Each row is a point on a landscape with many valleys, with its height.
From any point a ball takes the steepest step (drop divided by distance) to one of its 2 nearest points. It stops when none of these is lower. Distance is the straight distance between rows; heights are no part of it.
Dibiz height 281: [ 99 180 170 108 142 112 141 158 110 145 133 118  80  96 132 106 132 144
 134 149 124 150]
Foni height 200: [127 153 119 109 102 124 181 217  89 194 177 131 118  89 144  98 104 132
 130 102 124 102]
vova height 312: [146  86 149 157 124 144 133 124  93 156 131 181 100 125  81 120 116 176
 104 156 143 117]
tukog height 239: [116  63 129 169 161 134 186 145  79 150 125 189 108 117  49 120  98 186
 107 126 155  93]
riki height 434: [178  45 139 126 164 173 161 167  89 177 179 138 101 135  80 153 101 160
  94 103 157  90]
Bir height 463: [ 96 179 153 111 124  96 128 199 143 160 177  90  86 105 166 104 146 139
 137 115 116 134]
dere height 110: [156  38 184 171 185 158 129 101 100 166 101 182  84 172  65 122  95 204
  95 136 146 102]
Raz height 367: [128 132  97 131  98  90  92  94 191  66  96 118 195 131 181 136 146 119
 141 112 125 138]
zoral height 127: [130  81 185 143 184 144 128 115 103 154 106 168  95 162  73  92  81 190
 106 119 158 122]
vud height 481: [ 85 219 148 126  98  98 135 180 150 138 156  95 100  82 158 120 138 138
 138 137 102 147]
zuze height 386: [157 106 138 125 157 123 141 126 108  79 138 124 131 142 114 154  70 129
 118 111 140  90]
dak height 243: [147  93  93 162 103 125 130 181 111 151 173 174 111 128 137 138 129 155
 145 110 140 129]
nis height 432: [128 155 141 117 138 109 102 179 117 136 154  84 108  97 164 129 106  93
 133 100 123 104]
Guzil height 329: [165  66 100 171 126 111 131 136  92 114 122 184 134 133 136 142 127 134
 133 151 151 122]
Garup height 519: [103 223 120  84 132 109  70  70 190 100 126  31 187 116 163 193 186 114
 127  74 112 133]
sumog height 466: [156 116 106 107 114 146 107  59 177  85 111  74 185 156 153 131 125 103
 166 112 105 159]
pulig height 728: [158 156 167  85 147 145 148 171 103 175 154 124 107 152 111 127  99 119
  81 120 145 102]
lod height 257: [175 101 130 117 106 121 109  79 178 101 107 103 201 200 179 136 131 135
 137 144 121 153]
gifav height 430: [ 59 215 147 101 124 107 113 126 151 143 128  75 112  68 167 131 198 122
 133 133 112 157]
zad height 338: [197  43  99 140 127 120 136 125 126 134 128 157 171 192 127 141 115 155
 117 150 134 113]
riref height 241: [ 60 165 178 132 146 137  95  46 162 108  92 124 121 129 106 135 169 142
 143 158 151 179]
Kon height 528: [103 211 163  96 123 132 104 146 143 131 160  76 105 131 127 122 129 121
 123 104 109 120]
peve height 284: [ 77 164 129 115 167 123 135 123 119 138  93 137  99 117 101 110 152 107
 152 137 124 172]
Veved height 203: [185  34 110 168 141 165 161 120  83 119 146 159 119 122  76 158  93 174
 128 108 142  87]
lorik height 259: [ 97 185 135 115 132  93 145 173 104 152 120 114  98  83 140  97 128 111
 140 113 111 142]
Rik height 142: [119 101 125 132 109 147 108  83 150 116  99 151 165 164 126 131 160 120
 136 146 133 154]
Banut height 392: [131 144 170 110  99 146 104 141 124 155 154 114 117 118 139 100 126 115
 134 103 122 167]
pivus height 359: [121 119 105 164 116 134 119 164 108 106 153 126 117 103 113 123 111 117
 172 105  98 123]
didiv height 349: [125 138 184 107 147 161 139 140 100 150 123 127  95 110 106 101  72 135
 104  99 142 132]
fuv height 344: [ 64 151 113 154  99 123 141 149 153 122 120 146  79  93 108 103 157 150
 155 149 117 159]
rolur height 403: [123 171 148 143  92 108 118 171 119 109 165 144 137  95 152 116 104 128
 111 113 141 119]
nise height 358: [120 109 132 119 133 150 103 100 179  98 121 102 140 184  97 118 115 129
 130 126 124 133]
kevot height 399: [128 150 143  85 125 130  84  86 182 130 101  66 167 139 174 107 161  98
 102 123 138 122]
tate height 292: [114 145 114 132 123 107 109 148 142 103 114 131 120 116 140 121 144 117
 126 147 138 110]
Tolu height 565: [115 229 160  93 124 120  89 120 168 130 142  50 125 111 144 134 154 108
 103  92 108 113]
lito height 452: [ 90 138 138 137 161 130 118 106 125  80 107 110 107 130  99 132 118 118
 148 147 122 132]
tufo height 217: [130  81 146 131 200 141 122 132 117 145 110 150 103 192  78 123 119 143
 133 150 145 119]
gab height 381: [158  98  55 146  99 120 117 116 129 102 144 118 170 144 164 149 127  73
 161 114 106 118]
gulaf height 324: [ 88 197  94 149  63 107 171 173 131 135 169 140  92  69 154 113 145 128
 148 141  86 129]
gube height 232: [142  62 102 144 137 131 179 164  86 152 140 187 116 112  80 129 121 163
 115 128 142 100]
niti height 443: [138  93 152 153 146 173 190 160  70 199 168 174  64 128  48 138 100 203
 106 125 130 116]
goni height 341: [163  99  98 139 128 103 106 140 143 108 140 119 125 151 164 157 129 117
 123 159 133  92]
gak height 317: [161 109 139  99 146 131 104 165 116 165 140 118 140 160 155 116 141 101
 128 119 137 112]
kanop height 387: [114 162 159 124  98 119 124 188 123 144 156 134 113  75 146  88 102 155
 112 114 129 133]
voga height 646: [121 211 123 102 133 104  81 108 171 146 125  63 168 119 180 142 173  70
 117 111 108  85]
Sozo height 190: [147  94 161 136 190 132 135 122 135 120 121 133 112 181 100 133  86 148
 104 145 155 101]
dovi height 346: [144 111 168 117 138 179 104 115 160 135 142 127  78 168  99 108 106 148
 115 126 132 129]
ruba height 517: [135 138 110  96 148 120 118 120 138 116 105 105 183 174 154 126 123  88
 128 109 132 120]
Kilu height 395: [140 108 173 107 132 153  91  49 154 116  91  89 134 153 153 139 151 116
 144 148 136 182]
Lel height 603: [107 204 157  81 152 129  74  99 170 115 116  46 114 125 155 153 161 100
 110 113 115 140]
Lup height 262: [100 105  85 164 142 123 171 145  82 145 107 212 111 126  77 118 134 150
 128 146 131 143]
Nop height 266: [ 74 161 133 144 154 118 151 118  90 118  96 145  78  95  91 106 121 127
 161 150 111 161]
rasap height 445: [128  98 155 161 158 145 225 176  51 206 154 179  60 115  74 133 109 232
 112 126 151 120]
Gaf height 368: [145  82 161 114 149 188 111  99 151 170 125 141  95 198  81 110 110 159
 134 138 129 130]
nir height 417: [153 107 127 126 149 136 161 176  80 147 160 139 102 107 116 149 107 126
 126 130 139 103]
mus height 478: [111 208  83 137  95  87  97 124 169  94 140 101 151  86 184 153 156  68
 118 104  99  92]
fudib height 366: [134 127 115 153 129 131 165 145 112 113 146 167 101 116  71 139 107 145
 100 177 147  92]
Povo height 215: [103 148 117 130  83 130 110 144 128 163 130 158 130  96 149 108 191 111
 150 138 121 172]
rul height 391: [103 193 140 108 144  94  99 131 110 109 129  70 124 100 152 140 142  85
 161  86 113 143]
vuzi height 157: [149 112  88 145 100 134 135 190 111 133 180 136 143  95 151 126 110 108
 112  98 129  63]
Tezo height 43: [109 185  98 139  91  89 134 205 126 154 163 142 136 100 173 121 140  98
 127 118 130 108]
Soka height 394: [ 81 195 159 105 121 129  97  87 146 118 120  72 153 101 174 161 187  94
 156  91 122 173]
nal height 500: [ 80 198 127 115 112 116 121 159 159 120 162  98 101 105 113 108 135 131
 131 128 113 123]
Vofem height 276: [ 85 117 175 130 142 157 106  58 171 113 100 132 129 170 105 116 148 157
 146 152 149 166]
depet height 357: [119 154 132 132 124 144 147 137 109 131 148 148  84 108  94 132 113 121
 120 165 122 108]
rem height 306: [107 168 138 158  88 113 216 163  76 178 130 150  69  75 124  84 113 184
 157 164  90 181]
zar height 273: [105 124  97 145 130 100 145 175 110 112 130 149 103 106 129 123 121 138
 116 141 136 114]
Neta height 315: [174  95 113 130 134 130 114 112 125  88 123  91 152 130 147 131  93  88
 148 109 115 107]
Gokem height 455: [116  58 120 181 148 135 117 104 103 160 100 188 110 139  68 116 143 173
 156 136 122 146]
kapi height 447: [114 156  92 141 112 103 104 103 132  73 125 121 146 103 160 177 139  82
 165 107 110 149]
rivug height 491: [112 153 137 130 121 111 123 127  99 104 104 122 110  60 129 100 115 117
 132 137 109 163]
nutu height 504: [116 179 139 118  91 129 110 142 143 153 160 134 117 131 138 125 153  98
 111 146 128 133]
tuma height 260: [136 114 104 137  88 108 110 171 119 150 156 155 150 128 157 125 141 120
 151 100 127 140]
gova height 316: [184  63 126 109 137 170 140 113 141 142 122 137 154 202  94 108  94 165
 102 126 137  95]
Tov height 285: [ 99 117  98 159 119  97 118  88 150  67  87 182 157 145 125 133 140 132
 142 135 140 148]
bez height 219: [114 163 105 123  91 103 101  80 158  72 115 126 161  91 154 133 141  94
  99 137 126 118]
fam height 305: [160 127 151 124 107 149 104  98 101 138 133 146 142 129 128 132 104 114
 129 131 137 153]
zin height 360: [192  60 121 125 137 133 141 116 146 126 127 121 179 225 153 143  96 152
 122 153 138 110]
nusi height 210: [176  93 136 134 129 126 129  70 160  59  98  81 175 175 156 149  79 118
 138 153 118 127]
nubi height 280: [161 133 162 101 134 136  86 108 154 114 121  73 147 158 151 124 104 110
 123 108 132 132]
vibi height 404: [137 143  82 148 107  89 117 161 124  92 133 143 137  91 182 140 113  95
 113 109 124 101]
rin height 480: [106 116 136 161 121 114 120 101  96 102  97 160 117  83 121 127 116 127
 141 137 129 163]
Leril height 380: [105 106  79 174  88 124 116 138 134  84 138 170 115  94 125 121 126 141
 136 109 125 137]
vib height 321: [136 144 106 123 122  97 108 145 147 109 142 123 149 142 163 141 146  88
 127 149 118  92]
Ladi height 237: [114 129  94 137  92 110 108 140 138 133 135 138 148 108 166 127 172  92
 155 105 118 157]
Favi height 442: [107 174 116 156 116  89 117 148 119  99 146 154 104  96 151 153 147 108
 158 123 119 150]
gafud height 342: [170  65 133 163 149 134 155 118  59 151 139 213 121 167  86 163 103 187
  93 147 153 112]
tib height 279: [ 68 146 152 131 144 138 106  43 179  76  88  95 133 104 125 150 185 128
 155 136 127 169]
Leg height 335: [109 177 113 130  92 125 152 165 127 150 158 106  77  66 140 105 141 114
 136 158 101 115]
Kegu height 233: [155  67 100 169 125 131 162 191  85 134 178 172 125 108 127 159 100 153
 134  88 139  99]
kove height 425: [111 165 159 107 164 133 104 125 138 118 121 108  96 128 107 119 106 112
 124 131 122 133]
Taku height 437: [129 126  85 110 104 146 121  48 165  94  95 101 194 138 158 141 165  71
 157 127 108 155]
Vig height 465: [110 122 180 149 128 132 123 106  88 167  96 193 100 125 104  96 147 168
 140 148 142 196]
reg height 117: [176  36 144 131 163 179 134 108 112 132 113 128 105 146  82 114  99 163
 113 146 137 103]
zapud height 238: [135  96 135 141 111 138 207 200  70 184 169 153  89  78  89 104 103 212
  98 111 134 108]
vodem height 334: [ 61 196 123 154  88 114 176 166 133 131 147 133  80  76 129 102 143 164
 157 151 106 159]
Pobo height 94: [210  66 107 136 102 149 134 140 129 127 147 106 156 132 148 142  97 103
  99 119 126  61]
Kup height 307: [126 118 176 149 137 148 146 146  91 169 141 166  73 121  81 120 100 193
 119 139 139 143]
burot height 267: [ 96 137 142  99  90 129  83  56 177  94  98  94 175  94 179 145 194 114
 119 123 135 156]
gef height 166: [139  75 122 124 138 135 121 137 129 147 136 139 111 148 107 118 137 140
 141 142 128 127]
riva height 119: [153  44 158 156 179 155 167 120  74 188 115 177  70 149  51 137 120 194
  94 134 140 106]
noro height 429: [112 119 128 162 125 104 180 177  82 145 144 178  64  71 138 129 109 164
 130 166 135 148]
bifan height 120: [ 70 209 104 128  95 103 122 124 158 114 127 128 137  79 147 131 167 114
 128 128 114 141]
fure height 440: [100 176 144 103 144 120  83  76 158  92 107  94 162 145 154 160 175  95
 153 111 130 164]
sak height 557: [102 181 115 100 154 101  86 111 179  79 100  53 170 145 150 149 145  99
 134 111 115 114]
danid height 456: [159 101 144 121 146 135 124  75 107 119  88 147 165 180 108 132 104 135
 132 130 149 152]
kan height 118: [146  95 160 123 147 163 142 163 124 134 157 119  83 125 105 126  89 160
  82 145 156  80]
bomuk height 388: [108 172  76 124 102 114 125 137 134 107 127 146 165 111 137 132 135  63
 138 101 106 116]
momob height 304: [ 86 143 154 109 131 136 103  34 183  73  86  88 181 104 162 170 199 121
 144 129 125 174]
buk height 318: [ 95 147 128 120 130 129 119 134 116 140 112 140 138 140 110 109 133 102
 152 122 131 154]
vepul height 441: [ 99 115  89 144 116 112 117 133 122 121 116 182 121 129 119 141 160 112
 155 151 138 161]
Karuv height 199: [ 60 181 168 134 124 132 125  79 136 118 105 125 113  81 121 130 159 133
 139 146 135 177]
Rel height 294: [ 96 155 162 143 119 122 157 164 101 154 130 148  70 101 115  89 113 168
 134 149 123 164]
Momu height 614: [178  45  64 139 116 150 154 151 117 116 146 151 161 138  96 138 102 132
 108 128 141  74]
kope height 427: [147  99 157 106 164 144 118  97 126 153 108 134 131 181 123 117 109 124
 124 118 137 140]
Nefu height 549: [120 151 118 104 105 118  94  58 188 101 114  78 208 146 200 166 173  96
 137 107 129 134]
ruf height 355: [160 126 112 113 118 120  93 119 129 107 134  76 140  95 166 129 121  66
 138  98 112 105]
Mil height 372: [128 128 103 102  75 160 106 104 137 148 124 124 159 112 130 100 153  89
 128 122 122 146]
Mur height 457: [120 119 153  92 116 141  75  97 172 130 108  96 160 140 152  93 165 133
 131 111 138 155]
zopin height 244: [161  91 108 142 104 142 192 191  71 169 176 153 110  70 110 127 112 170
 101 105 133  94]
gefez height 370: [103 121  74 149  96 126 124 170 130 115 146 150 119  92 125  93 136 116
 159  99 102 134]
rufum height 333: [ 93 161 139  90 133 101  88 108 180 121  99  79 145 108 160 115 188 102
 113 126 132 127]
mim height 146: [208  98 124 126 105 125 129 121 154 108 154 103 169 161 166 147  77 113
 105 130 128  76]
zud height 261: [118 146 101 149 109 116 114  71 163  50  89 144 167 124 132 142 133 113
 125 150 132 136]
rokuz height 488: [ 95 186 128 120  97 110 101 147 140 164 162 103 119 109 173 135 174  96
 134 119 114 134]
Ner height 214: [179  29 105 151 153 148 177 167  90 117 168 151 131 135  95 182  90 166
 122 100 166  79]
nel height 449: [ 99  94 116 168 134 127 116 106 132 132 109 183 108 138 101 129 160 159
 166 162 137 163]
vak height 295: [160  95  92 147  92 121 129  73 172  82 107 131 191 174 167 144 140 121
 152 155 127 158]
rumo height 454: [ 77 237 138 107  91 101 123 140 146 163 138  63 128  55 185 125 197  94
 145 113  95 144]
vul height 80: [ 96 204  89 142  72  89 132 163 141 124 144 157 139  82 175 137 154 104
 124 118 123 131]
Maf height 520: [110 186 134 112 105 110  69  85 178 125 121  72 210 126 183 148 163  86
 145  76 121 129]
gutin height 428: [100 191 106 137 122 106  91 116 131 105 132  96 134  77 178 168 156  68
 177  86 111 148]
sil height 363: [ 43 226 107 126 111  85 162 153 127 130 122 110 100  45 175 136 198 126
 170 122  94 183]
fesim height 487: [116 214 119 108 118  99  70  82 155 103 121  64 181  95 175 167 163  82
 127  57 105 133]
ret height 389: [ 64 203 139  86 129 121 104  98 186 118  98  70 133  84 158 150 208 111
 119 130 127 145]
Naze height 499: [153 140 114 106 126 133 110  41 194  83 106  34 188 170 166 154 146  84
 148 123  96 148]
Sib height 319: [165  98 130 113 145 162 135  76 168  92 103  94 156 189 105 112  83 128
 114 141 128 120]
Bito height 303: [121  98 123 161 130 104 115 117 131  87 107 185 151 167 115 140 133 150
 133 151 153 139]
gora height 352: [139 116 158 117 142 129  91  71 144  88 104 103 147 159 154 146 113 113
 149 121 127 155]
tuleb height 482: [112 163 119 111 152 118 100  82 148  90  94  96 122 123 121 134 142  85
 136 147 118 133]
zop height 347: [155 107  90 122  80 144 125 115 122 134 123 143 160 110 126 103 121 104
 109 121 124 119]
Sito height 606: [162  87  76 121 120 146 141 160 124 144 150 128 142 128 105 112 122 115
 104 134 134  75]
Sugo height 459: [115 205  83 121 102 101  96  97 161  86 133  91 183 117 167 171 162  70
 145  84  96 110]
tir height 140: [155  59 108 134 148 155 131 101 125 133 117 136 118 154  76 109 106 146
 128 139 124 132]
suv height 512: [111 183 121 121 154 100  95 120 154  69 118  76 121 117 124 155 129  89
 128 117 111 113]
Gifo height 339: [213  68  71 144 123 122 167 100 142  85 122 129 189 188 159 152 100 128
 131 164 114 108]
zega height 79: [170  54 162 162 154 170 167 121  82 155 125 168 115 144  53 150  70 181
  91 127 168  81]
vor height 406: [176  88 131 125 163 154 148 161  94 129 156 126 128 147 114 158  78 127
 128 113 148  87]
lutuk height 453: [152  84 165  99 172 160 116 125 107 173 103 128 109 155 121  87 117 134
  82 131 145 135]
lal height 323: [174  76 144 145 136 139 131 134  93 126 136 164 124 134 122 142 107 155
 103 149 157 115]
sazo height 436: [105 122  87 154 117  94 132 157 104 133 135 181  98 101 157 137 158 117
 161 134 128 159]
beli height 235: [112 131 146 126 181 153 153 158  79 143 125 147  78 144  76 123  92 139
 126 138 134 133]
fon height 250: [141  76  75 155 141 127 142 129  89 134 106 208 146 153  79 116 119 149
 130 129 129 124]
rire height 426: [131  99 133 163 149 122 195 181  69 152 143 183  62  88  98 142 117 167
 138 157 132 115]
pesed height 719: [146 177 154  90 140 122 142 162  98 163 145 118 116 118 143 126 105  83
  94 121 123 101]
fipon height 271: [173  86 149 104 146 170 131 129 145 129 152 106 140 193 117 133  72 144
 101 115 145  89]
kemom height 562: [157 137  96 110 119 119 115 141 162 125 138  86 185 166 154 118 113  84
 119 101 124  81]
Tep height 340: [ 84 180 164 102 115 133 113 111 126 123 127  84 123  88 140 119 156 101
 151  99 110 167]
dupi height 362: [125 133 127 136 149 109 137 160 114  91 150 118 112 130 123 165  95 104
 145 127 134 101]
kufo height 189: [126 104 123 107 148 147 135 178 115 181 154 130  90 141 105 109 144 127
 139 133 123 115]
ped height 422: [142 127 138 134 146 134 202 188  63 177 161 145  76 106 109 131 105 157
 122 144 141 109]
rugo height 421: [184  53 137 127 172 162 167 158 110 151 151 133 120 190  97 155  92 168
 125 109 155  94]
vokog height 97: [125 122 146 136 105 139 108  84 150 123 109 162 129 148  97 118 143 143
 114 168 136 141]
kag height 322: [166  63  83 141 118 115 131 109 146  90 108 149 174 164 144 146 120 138
 131 150 134 130]
nemi height 608: [132 196 129  82 158  98  78  86 182 113 107  23 168 142 163 154 168  75
 119 107 108  97]
tofa height 448: [121 150 150 120 147 109 125 201 118 156 163 108  93 124 150 117 123 126
 147 113 126 109]
tol height 313: [110 127 179 118 139 167 104  94 175 111 115 115 110 189  95 112 119 151
 122 140 139 144]
didud height 225: [142  52 112 149 143 143 181 186  62 141 173 175 104 101  86 167 106 178
 116 106 160  90]
toloz height 145: [154 106 179 112 150 139 123 169 129 146 152 102  78 124 142 113 101 132
  97 131 147 103]
rodi height 249: [ 82 123 131 146 176 125 158 151 108 140 114 144  82 122  72  99 108 146
 150 140 128 137]
fesug height 314: [135 112 198 131 146 150 124 117 102 160 119 149  69 132  98 107 111 157
 118 147 131 154]
gir height 471: [117 107 160 156 147 132 119  83  94 125  78 169 113 119 109 109 132 147
 149 134 142 179]
vurak height 265: [177  99 140  83 161 137 108 145 141 148 141  82 136 182 166 124 111 102
 104 114 130  87]
zafun height 521: [107 158 122 108 111 152 100 123 152 144 149 135 127 167 131 141 178 106
 138 153 138 144]
Zuse height 431: [106 152 175  93 107 166 107 114 141 158 124 120 126 147 118  86 115 142
 119 107 134 165]
pib height 461: [118 105 146 170 140 118 154 132  74 180  99 194  77 108  92 112 144 179
 130 155 131 163]
pir height 467: [164  73 163  87 171 173 124 133 105 197 131 138  79 154  93 100  96 162
  85 120 141 113]
Zemo height 309: [ 72 235  93 133  84  92 185 171 120 146 145 115 115  68 156 113 151 114
 148 137  80 152]
gamok height 343: [162  94 104 149 130 132 121 154 112 100 160 113 118 115 138 146 100 101
 139 107 112  98]
bonup height 293: [143  81 130 143 143 131 121  50 163 100  71 141 145 197 101 123 134 156
 134 177 134 138]
nade height 268: [183  85 110 126 136 140 139  88 133  84 112 107 167 162 128 123  69 120
 124 128 115 120]
lali height 224: [ 94 153 160 101 128 142 114 138 142 168 121 136 112 121 121  92 176 132
 112 158 144 166]
susi height 356: [ 89 159  93 105 121 132 124 112 129  99 113 124 149 123 121 117 148  90
 149 102 117 152]
Gida height 703: [142 179 158  69 132 145 109 147 133 164 147 106 132 136 152 115 125  87
  88 109 138 114]
gesi height 263: [108 112 111 163 141 120 145 152 104 124 123 178 103 124  89 114 115 143
 153 135 138 134]
Feti height 572: [127 124 148 103 118 138  89  72 194 109 129  76 178 177 190 148 179 112
 158 119 123 153]
busa height 272: [ 92 162 163  93 139 133  95 107 155 149 103  99 119 113 151 111 183 112
 115 139 134 160]
napir height 56: [101 122 149 147 156 135 120  87 148  95  92 157 115 155  69 113 116 151
 111 166 139 120]
ges height 193: [113 118 128 121 116 128 118 135 127 170 111 160 139 124 132 110 190 130
 122 143 143 174]
gam height 337: [161  64  76 149 133 116 132 167 122 122 154 157 127 147 139 162 137 119
 131 144 132 104]
forag height 212: [ 88 177 126  96 117 110  86  58 183  98  96  61 195  86 193 178 219  98
 124 110 139 152]
Pemum height 332: [176  85 130 139 137 140 147 104  91 137 119 186 153 166  96 156 100 152
  93 169 145 117]
kipi height 320: [152 116 104 112 114  94 111  91 190  80 103  77 208 168 196 144 113 121
 132 127 123 127]
rilu height 197: [162 108 162 100 145 150 101 124 139 127 136  87 117 146 152 125  96 112
 102 136 145  98]
Fule height 390: [139  99  58 159  85 109 129 146 128  92 133 169 150 101 158 115 125 111
 121 108 132 112]
sinok height 396: [139 163 152  95 132 113  87 135 127 117 139  78 130 114 158 131 138  76
 132  94 123 119]
zol height 287: [ 78 216  93 121 120  93 149 175 116 134 130 115 117  67 158 118 145  87
 148 111 100 147]
vese height 95: [186  28 159 155 178 149 163 100  91 155  96 172 122 178  70 147  83 194
  81 132 164  88]
bere height 486: [174  45 139 154 161 115 130 108 101 121  99 165 139 180 105 133  81 184
 120 133 148 131]
vegu height 405: [135 144  85 108  90 132 107  93 154 127 117 105 189 138 151 122 160  71
 142 122 115 126]
gik height 229: [114 102 131 143 117 133 179 201  95 162 149 165 113 106  85  90 100 187
 112 114 131 123]
rete height 264: [166  78 124 149 131 118 139  55 173  70  74 108 181 199 126 128 101 146
 140 172 119 136]
kivo height 204: [142 109 138 124 121 146 102  68 168 124  91 113 187 205 151 128 144 137
 146 142 136 177]
Guvo height 348: [ 42 218 113 138 114  94 171 143 147 119 123 121  88  69 129 116 175 142
 156 154  91 170]
Biror height 593: [168 117 109 112 122 137 125 155 143 145 163 101 146 133 136  97 112  95
 104 107 135  63]
Dokif height 228: [105 173 111 102 121  98 168 212 108 160 152 116 124  89 143  77 123 121
 140 109 109 124]
Buv height 326: [158  98 123 127  92 153 122 134  95 150 140 165 142 112 112 120 112 127
 115 119 126 146]
taf height 458: [124  66 126 162 169 117 148 137  85 181 112 201  90 147  69 124 136 190
 128 142 126 143]
tibi height 156: [144  93 131 138 165 117 148 100 139  94 106 134 142 181 103 147  87 143
 122 167 149 107]
voneb height 513: [133 169 119 129 109  98 141 169 110 131 161 118 112  65 157 138 114  97
  99 140  99  79]
sol height 191: [210  14 121 153 131 161 173 116  99 120 151 139 138 167 100 165  81 170
 112 134 136  86]
zul height 163: [ 65 194 121 136 102 118 132 105 128  99  95 150 121  79 113 122 149 129
 134 149 117 162]
vobe height 179: [143 109 102 130 108 122 147 206  97 172 169 131 126 107 137 101 121 131
 126  89 129  93]
Teg height 554: [128 115 104 118 145 113 125 133 124 102 107 145 181 169 114 119 114 115
 121 118 140 120]
Rov height 240: [ 97 182 147 136 103 122  91  75 145  93 121 119 119  95 144 157 165 106
 145 132 124 179]
Soko height 369: [137 150 175 129 103 149 122 149 112 132 152 128  90 107 112  96  92 148
 117 108 133 141]
buva height 275: [141 160 148 132 108 130  95  95 119  97 118 132 130  99 145 145 122 101
 132 129 129 157]
Rebi height 131: [181  81  96 143 109 128 149 169 112 131 178 126 164 112 148 152  98 129
  91 109 150  47]
mik height 474: [159  59 151 138 157 137 123  73 114 141  77 166 152 183 102 102 109 164
 137 126 141 160]
nobi height 498: [117 205 103 131 101  94 119 141 131 132 147  98 137  80 156 131 129  74
 112 113  96  92]
kam height 345: [116 175 122 116 111 143 170 171 101 144 161 120  81  84 112 128 109 126
 131 145 109  98]
barar height 354: [157  75 115 110 127 141 114 125 158 136 121 131 177 177 126  93 118 149
 106 132 136 108]
sen height 328: [147 102 187 135 141 165 121 115  92 122 115 144 105 125  94 115  75 148
 106 124 144 126]
Fud height 433: [103 128 107 157 112  91 163 195 101 157 149 170  77  95 151 125 143 147
 158 148 115 156]
Fir height 169: [ 78 192  99 124  89 109 101  99 178  81 106 112 178  80 161 143 183  97
 118 120 110 135]
nusiz height 218: [121 132 117 136  98 133 183 200  94 167 162 141  96  72 119  84 107 168
 131 121 106 124]
nife height 376: [113 136 157  88 164 132 101 110 145 130  99 105 123 171 122 126 135 105
 121 132 136 152]
Pip height 325: [170 101 133 113 151 141 124 132 161 115 141 105 154 226 136 132  93 134
 128 143 133 106]
fadef height 361: [187  91  60 142 130 102 147 117 141  81 130 110 195 170 169 156 107  84
 150 135 106  97]
lemo height 578: [136 115  99 129 144 105 130  97 137  67  86 127 176 159 124 126 108 108
 158 120 132 137]
nik height 439: [160  80 164 120 166 182 179 153  83 190 164 147  61 138  79 143  90 174
  99 119 149 104]
Nupek height 301: [ 98 170 175 125 127 122 187 150  75 193 122 145  64  84 132  83 105 174
 145 152 110 186]
tor height 220: [108 137 164 104 167 160 171 174 101 189 147 141  64 129  77 108 108 150
 116 141 121 137]
pof height 540: [ 80 161 137 118 103 142 106  84 167 133 124 134 143 147 128 151 193 117
 159 142 139 169]
Lasa height 300: [ 94 134 190 153 135 141 161 152  76 163 127 152  61  93  83  84  88 200
 135 128 130 160]
duf height 435: [140 159  67 125  97 111 108  94 175  96 126  96 196 156 162 160 149  72
 137 109 101 107]
Pob height 475: [123 148 109 118 148 110 104  98 153  92 106 112 185 168 169 146 158  94
 151 128 134 157]
vugib height 96: [160  66 157 135 167 168 155 143  97 126 124 142  86 125  70 133  86 168
  90 137 152  79]
kor height 206: [114 125 136 107 131 138 169 197 109 210 166 141  64 131 102  91 123 161
 136 148 124 129]
dugaf height 107: [123 128 137 139 141 112 117  89 158  74  99 122 131 166  99 138 104 129
 103 172 141 104]
ris height 676: [119 198 132  86 131 117 104 149 165 150 129  95 151 146 164 133 153  73
 102 121 129 107]
sudol height 472: [ 90 206 126 130  84  95 120 171 153 172 143 100 118  71 196 113 175  95
 144 103 102 133]
Zuv height 242: [156  35  81 167 145 130 160 127  94 137 122 196 134 141  52 131 129 175
 117 128 137 106]

For each start below, name the point where the ball stops.
gam: Pobo
vibi: zega
goni: zega
Soko: Pobo
Pemum: Pobo
depet: Pobo
susi: zega

Call two points neighbours if one is among the 2 nearest of the other. Go from one point of each pair to the other, from neighbour to neighbour, staying as low as possible. Name the highest point that can't be avoided.
Tep / vodem: sinok
forag / riref: momob
nusi / nife: kope
didud / ges: tuma
